Points, in no order, along strands that fork and pass close to each other.
(in the rows, 128 means zero)
Two points are linked if the straight distance between their rows is under 66.1. Some points are linked to none.
j525: 147 159 128 97 129 138 117 133 121 144 131 131 121 85 143 123 157 129 144 144
j134: 127 128 130 109 145 150 142 135 143 115 126 127 164 147 127 141 105 136 127 146
j756: 100 136 90 86 103 102 136 156 123 136 157 138 111 108 148 143 130 139 105 151
j911: 113 114 120 112 128 130 106 113 155 106 118 141 106 156 120 140 104 119 144 118
j338: 111 113 142 141 128 179 138 107 142 131 129 128 142 153 107 116 100 130 164 103
j717: 176 153 119 118 163 154 160 129 141 140 104 154 140 135 126 106 115 127 127 116
j316: 119 122 104 112 114 109 135 164 101 126 117 126 118 127 122 108 109 135 87 84
j706: 138 132 100 125 143 139 122 138 140 129 106 127 105 126 126 111 125 128 123 98
j542: 96 113 137 132 137 165 151 109 145 126 128 107 134 142 97 132 105 107 145 126
j485: 135 141 132 102 98 155 98 118 152 119 118 138 138 144 156 129 101 132 142 124
j496: 150 124 146 135 128 92 147 119 94 135 151 152 154 120 128 119 142 154 113 162
j36: 141 134 156 128 101 159 94 95 133 148 117 137 146 141 142 118 118 102 167 118
j743: 138 119 153 157 156 157 170 104 134 121 142 145 138 147 85 100 148 146 160 125
j463: 125 127 132 91 86 125 115 133 91 144 116 132 134 118 131 118 151 146 124 141
j901: 139 103 135 131 142 132 143 141 108 149 117 128 147 129 115 93 138 162 115 138
j827: 118 113 102 143 131 130 123 140 100 138 131 117 139 125 107 110 138 160 118 141
j879: 138 133 148 147 151 142 153 140 151 120 113 150 132 159 120 124 91 110 122 80
j773: 146 149 108 134 142 158 129 121 146 112 113 166 125 169 103 141 114 118 136 122
j359: 129 129 116 142 141 118 136 136 145 142 123 138 140 130 130 127 127 103 103 184
j177: 124 137 148 87 90 133 102 125 114 139 124 117 136 106 141 133 131 139 137 145
j161: 113 131 133 165 149 102 88 125 128 135 132 111 86 116 115 148 138 139 115 150
j471: 138 113 166 150 140 93 158 114 114 130 153 152 147 130 112 111 136 137 127 163
j421: 136 108 119 117 127 115 144 141 116 161 119 133 110 109 123 116 127 121 108 138
j858: 147 150 103 124 139 158 143 152 135 115 124 135 131 148 137 128 119 122 143 50
j462: 149 122 134 138 138 124 168 126 109 136 126 150 152 153 107 109 156 114 151 113
j422: 126 125 163 170 151 146 157 112 122 112 149 136 123 130 90 107 162 144 151 140
j538: 93 140 158 139 123 106 101 125 128 155 132 98 114 96 136 144 141 114 120 153
j438: 131 105 150 149 153 132 154 122 154 118 126 135 114 150 119 126 110 113 132 100
j534: 110 122 92 96 99 92 124 156 137 133 158 123 134 105 169 131 122 142 106 146
j823: 131 105 120 128 131 107 155 146 116 136 120 134 126 129 125 116 119 123 102 106
j78: 145 130 148 138 146 141 137 112 170 129 112 131 147 133 139 114 116 99 139 144
j881: 106 132 130 156 104 112 113 104 129 119 118 117 138 145 105 134 139 79 127 147
j700: 126 137 129 101 114 135 106 134 173 115 117 124 150 144 152 123 90 115 123 125
j286: 123 130 101 100 96 113 107 141 120 106 120 134 130 148 134 129 116 123 119 100
j737: 116 101 127 149 125 128 129 114 119 102 125 100 128 129 125 141 116 137 135 90
j624: 114 137 65 136 119 100 101 138 127 92 143 141 92 111 135 132 104 140 90 120
j284: 119 121 86 114 123 112 103 141 133 115 137 138 67 103 123 128 122 149 104 124
j8: 126 126 84 106 105 83 127 160 142 122 143 136 134 128 170 112 124 134 100 118
j79: 141 146 92 113 82 137 120 151 103 131 116 119 130 101 147 114 152 115 119 111
j180: 132 98 122 143 171 149 151 119 132 120 138 126 120 142 105 131 140 161 136 135
j445: 126 136 119 105 167 155 134 135 169 116 133 123 149 167 138 138 91 137 140 122
j83: 103 106 138 121 138 111 124 124 122 137 155 89 124 109 150 155 148 149 135 138
j205: 126 140 91 140 126 113 124 151 145 112 136 117 124 92 158 139 102 130 86 132
j410: 142 149 138 107 112 179 115 117 136 144 115 145 156 142 145 119 104 126 161 120
j935: 126 121 126 97 126 134 143 152 107 136 140 113 140 85 147 129 120 162 115 118
j264: 148 128 119 114 134 148 159 128 121 140 118 141 145 142 130 125 137 102 155 112
j349: 139 116 148 148 135 155 125 115 129 114 127 104 146 117 134 131 124 136 146 99
j547: 157 150 154 119 140 110 126 121 107 149 136 126 131 82 146 125 152 141 134 159
j606: 127 122 153 160 100 123 118 106 128 136 109 140 124 150 106 126 151 90 141 142
j586: 129 150 113 103 106 105 150 175 127 122 142 142 145 118 170 119 120 143 93 103
j757: 174 143 125 114 128 127 148 150 142 141 109 140 139 112 155 93 132 101 129 110
j107: 114 139 131 115 119 104 104 134 105 171 137 103 112 100 154 112 164 143 129 144
j520: 91 116 126 168 111 92 113 125 119 128 135 110 136 130 130 127 141 97 113 151
j675: 104 120 105 136 133 105 132 128 149 118 117 116 114 139 118 128 103 86 110 122
j608: 131 125 109 127 126 118 116 128 113 116 133 137 89 118 122 149 131 150 120 138
j524: 118 147 90 125 90 109 113 146 96 137 139 116 124 96 155 136 148 111 108 130
j215: 124 120 117 110 132 126 131 134 127 135 145 102 124 98 152 142 132 134 121 137
j14: 126 107 158 177 151 124 152 121 123 119 157 143 143 124 107 122 146 145 130 157
j64: 132 117 160 148 164 112 109 122 141 140 127 131 78 110 117 150 148 137 134 145
j262: 130 100 115 132 154 144 124 119 140 97 134 131 110 149 106 148 122 164 140 114
j680: 110 126 98 139 135 114 128 139 132 139 147 117 120 104 135 133 98 138 80 155
j344: 107 136 171 164 110 132 102 104 133 132 117 92 132 116 123 144 142 100 152 126
j662: 129 147 162 144 130 138 105 108 129 148 114 101 129 111 133 135 155 101 165 126
j831: 112 142 91 101 137 95 120 164 139 97 126 125 131 162 124 114 107 138 102 72
j511: 112 114 119 155 127 129 107 120 108 113 115 99 124 117 120 126 121 136 110 104
j13: 127 136 143 106 117 112 89 135 94 160 119 132 99 123 107 135 165 151 145 152
j451: 149 128 97 134 126 135 129 144 129 122 104 119 116 151 137 111 130 115 134 68
j492: 128 117 147 130 95 131 122 119 125 121 107 121 153 136 144 119 116 124 113 129
j677: 128 110 137 164 151 143 137 112 162 104 135 127 110 138 114 151 124 103 132 108
j600: 94 139 101 95 113 117 109 141 124 142 139 133 103 102 120 149 114 130 107 162
j797: 147 119 149 151 146 141 119 117 129 108 139 105 145 127 136 134 143 162 151 135
j821: 129 146 103 93 113 130 143 167 102 116 138 130 149 109 151 128 119 164 97 108
j439: 102 129 136 112 129 156 132 104 128 146 118 115 116 134 98 141 124 95 139 133
j497: 143 123 148 117 141 145 150 113 125 111 130 141 141 147 116 152 117 144 138 143
j947: 145 138 161 142 109 140 115 95 121 150 115 113 151 123 140 116 147 98 167 108
j731: 122 108 115 123 146 119 155 148 134 124 141 115 157 139 128 128 121 140 123 153
j111: 128 116 157 138 160 137 113 109 149 127 132 108 90 118 117 150 144 140 155 135
j426: 144 142 110 86 125 143 158 145 110 136 127 144 137 135 130 124 138 122 132 118
j539: 109 111 134 110 125 116 116 104 143 102 140 127 110 153 132 167 113 119 140 127
j261: 142 119 155 149 149 138 184 110 130 122 138 163 154 158 100 97 141 127 166 108
j372: 113 126 72 108 127 98 140 165 121 116 118 130 110 138 128 109 107 119 97 82
j251: 140 140 156 138 135 119 127 115 120 138 126 152 121 126 111 153 144 124 125 184
j294: 133 134 115 117 126 135 114 127 149 117 113 150 104 158 118 137 123 116 135 143
j982: 124 144 72 131 124 105 109 162 147 90 132 136 115 108 154 129 98 154 90 116
j230: 127 121 158 141 148 143 95 105 134 135 132 112 131 123 122 127 152 158 163 145
j611: 125 126 149 121 114 141 156 133 126 110 123 115 152 137 138 149 97 118 121 88
j853: 98 108 91 150 128 106 142 142 119 121 138 113 139 121 120 139 96 120 73 138
j794: 91 155 86 109 104 122 80 132 116 119 135 114 110 90 117 143 134 137 112 153
j979: 103 95 152 137 132 118 136 120 125 124 153 101 134 133 127 162 136 135 146 143
j203: 145 157 123 85 109 157 117 140 124 145 126 146 97 101 129 120 154 138 145 136
j122: 103 147 152 122 122 101 96 137 114 162 129 98 104 87 155 135 146 137 123 137
j780: 135 151 100 113 85 142 112 140 105 123 109 137 107 95 132 123 134 124 114 94
j753: 158 136 132 173 140 119 143 132 137 113 110 150 151 150 129 120 138 109 115 134
j725: 143 122 162 102 144 130 152 108 127 137 134 138 144 134 128 142 137 139 159 156
j279: 138 123 160 80 120 126 148 112 106 145 144 139 144 132 127 140 145 138 159 136
j396: 114 103 118 143 165 117 170 136 141 139 149 107 144 119 127 130 135 122 113 150
j441: 147 141 139 123 127 122 125 129 138 129 132 149 120 109 136 146 122 113 104 177
j311: 148 151 124 133 143 176 151 123 135 134 121 128 133 140 130 142 112 114 156 69
j580: 128 114 144 145 148 108 152 127 129 160 145 111 127 104 138 130 153 116 115 157
j674: 130 140 114 154 122 106 96 125 112 136 136 136 88 112 128 149 133 151 100 152
j694: 161 148 147 146 161 151 154 133 150 128 115 160 144 161 111 102 109 124 138 105
j465: 151 134 159 150 135 118 126 101 119 130 129 157 125 148 105 127 158 137 150 168
j630: 142 130 116 148 129 139 108 133 132 123 105 113 114 118 124 120 129 124 114 119
j558: 145 133 130 70 118 126 161 137 93 152 134 150 129 121 126 126 140 137 137 128
j361: 109 121 111 141 121 111 150 144 113 106 130 118 150 123 136 149 85 139 82 123
j398: 122 110 184 131 126 150 159 100 106 130 130 131 164 122 103 99 116 128 146 124
j68: 137 149 137 111 129 148 129 124 185 124 113 133 152 140 151 128 99 93 128 128
j184: 116 119 108 131 89 96 113 132 90 135 136 123 110 121 137 125 127 125 104 129
j565: 135 133 135 138 140 186 134 108 142 135 120 141 117 155 127 130 94 111 152 90
j678: 172 145 126 149 134 123 136 134 141 117 107 149 144 133 155 107 138 118 122 118
j189: 142 120 127 147 123 104 136 129 141 121 123 145 155 152 135 122 137 107 118 160
j713: 116 100 155 121 124 124 122 104 147 108 151 127 122 161 125 156 134 127 154 140
j4: 117 127 144 115 92 123 93 121 126 126 114 105 141 132 136 128 122 114 129 139
j494: 160 140 143 130 138 105 139 123 86 143 143 136 155 97 129 126 150 138 132 154
j749: 114 127 133 111 111 144 141 114 129 144 115 131 137 154 126 138 130 94 150 127
j703: 126 153 72 120 143 104 112 174 142 87 127 133 129 139 136 129 105 154 79 90
j424: 95 131 162 170 117 126 94 98 138 108 130 96 116 138 110 138 148 106 155 122
j592: 133 107 142 128 136 113 106 132 109 164 125 106 122 115 140 99 170 158 145 142
j894: 164 172 118 101 152 148 148 156 149 135 114 152 146 128 151 109 116 117 127 113
j778: 108 120 139 149 127 103 123 125 118 155 132 106 134 106 134 117 137 117 111 163
j282: 132 142 115 147 147 166 137 113 147 125 122 161 126 186 104 134 107 121 154 90
j95: 90 112 138 163 136 135 108 92 143 92 133 100 124 134 104 140 119 110 152 122
j415: 104 116 114 109 92 102 107 126 87 140 131 112 131 130 129 119 135 142 108 148
j105: 136 128 172 150 115 124 130 100 120 145 127 150 119 144 105 117 169 112 152 146
j213: 143 115 142 121 135 119 125 125 108 154 129 138 124 130 114 92 157 167 139 150
j841: 146 143 123 100 94 163 95 137 123 135 109 139 95 96 133 108 140 135 129 107
j649: 92 109 142 170 135 144 130 107 172 84 132 111 118 147 110 133 105 107 145 106
j106: 123 113 96 112 154 141 114 135 130 114 130 127 98 134 107 144 118 165 128 138

A fork is a point with three links. Follow the links from the first point to the second and name the forks in between, in order.
j465; j445: j778 > j134
j294; j284: j565 > j608
j979; j445: j565 > j264 > j134
j338; j703: j565 > j608 > j982
j524; j497: j264
j823; j737: j982 > j608
j64; j372: j608 > j982

Follow the links from the first point to the second, and from the first to the third. Name the last point that the two ways share.
j853; j262; j451: j608
j421; j284; j680: j982
j205; j630; j180: j608
j294; j606; j608: j565
j213; j717; j462: j778
j542; j794; j349: j565
j14; j580; j979: j264

Name the points in between on the shortest way along the links from the first point to the second, in order.
j756; j83: j534 > j8 > j586 > j821 > j935 > j215
j780; j773: j841 > j203 > j525 > j547 > j494 > j496 > j471 > j14 > j422 > j743 > j261 > j462 > j264 > j749 > j439 > j542 > j338 > j565 > j282
j831; j349: j703 > j982 > j624 > j284 > j608 > j674 > j161 > j64 > j111 > j230 > j797
j881; j438: j606 > j105 > j465 > j251 > j441 > j359 > j189 > j753 > j678 > j757 > j894 > j717 > j694 > j879
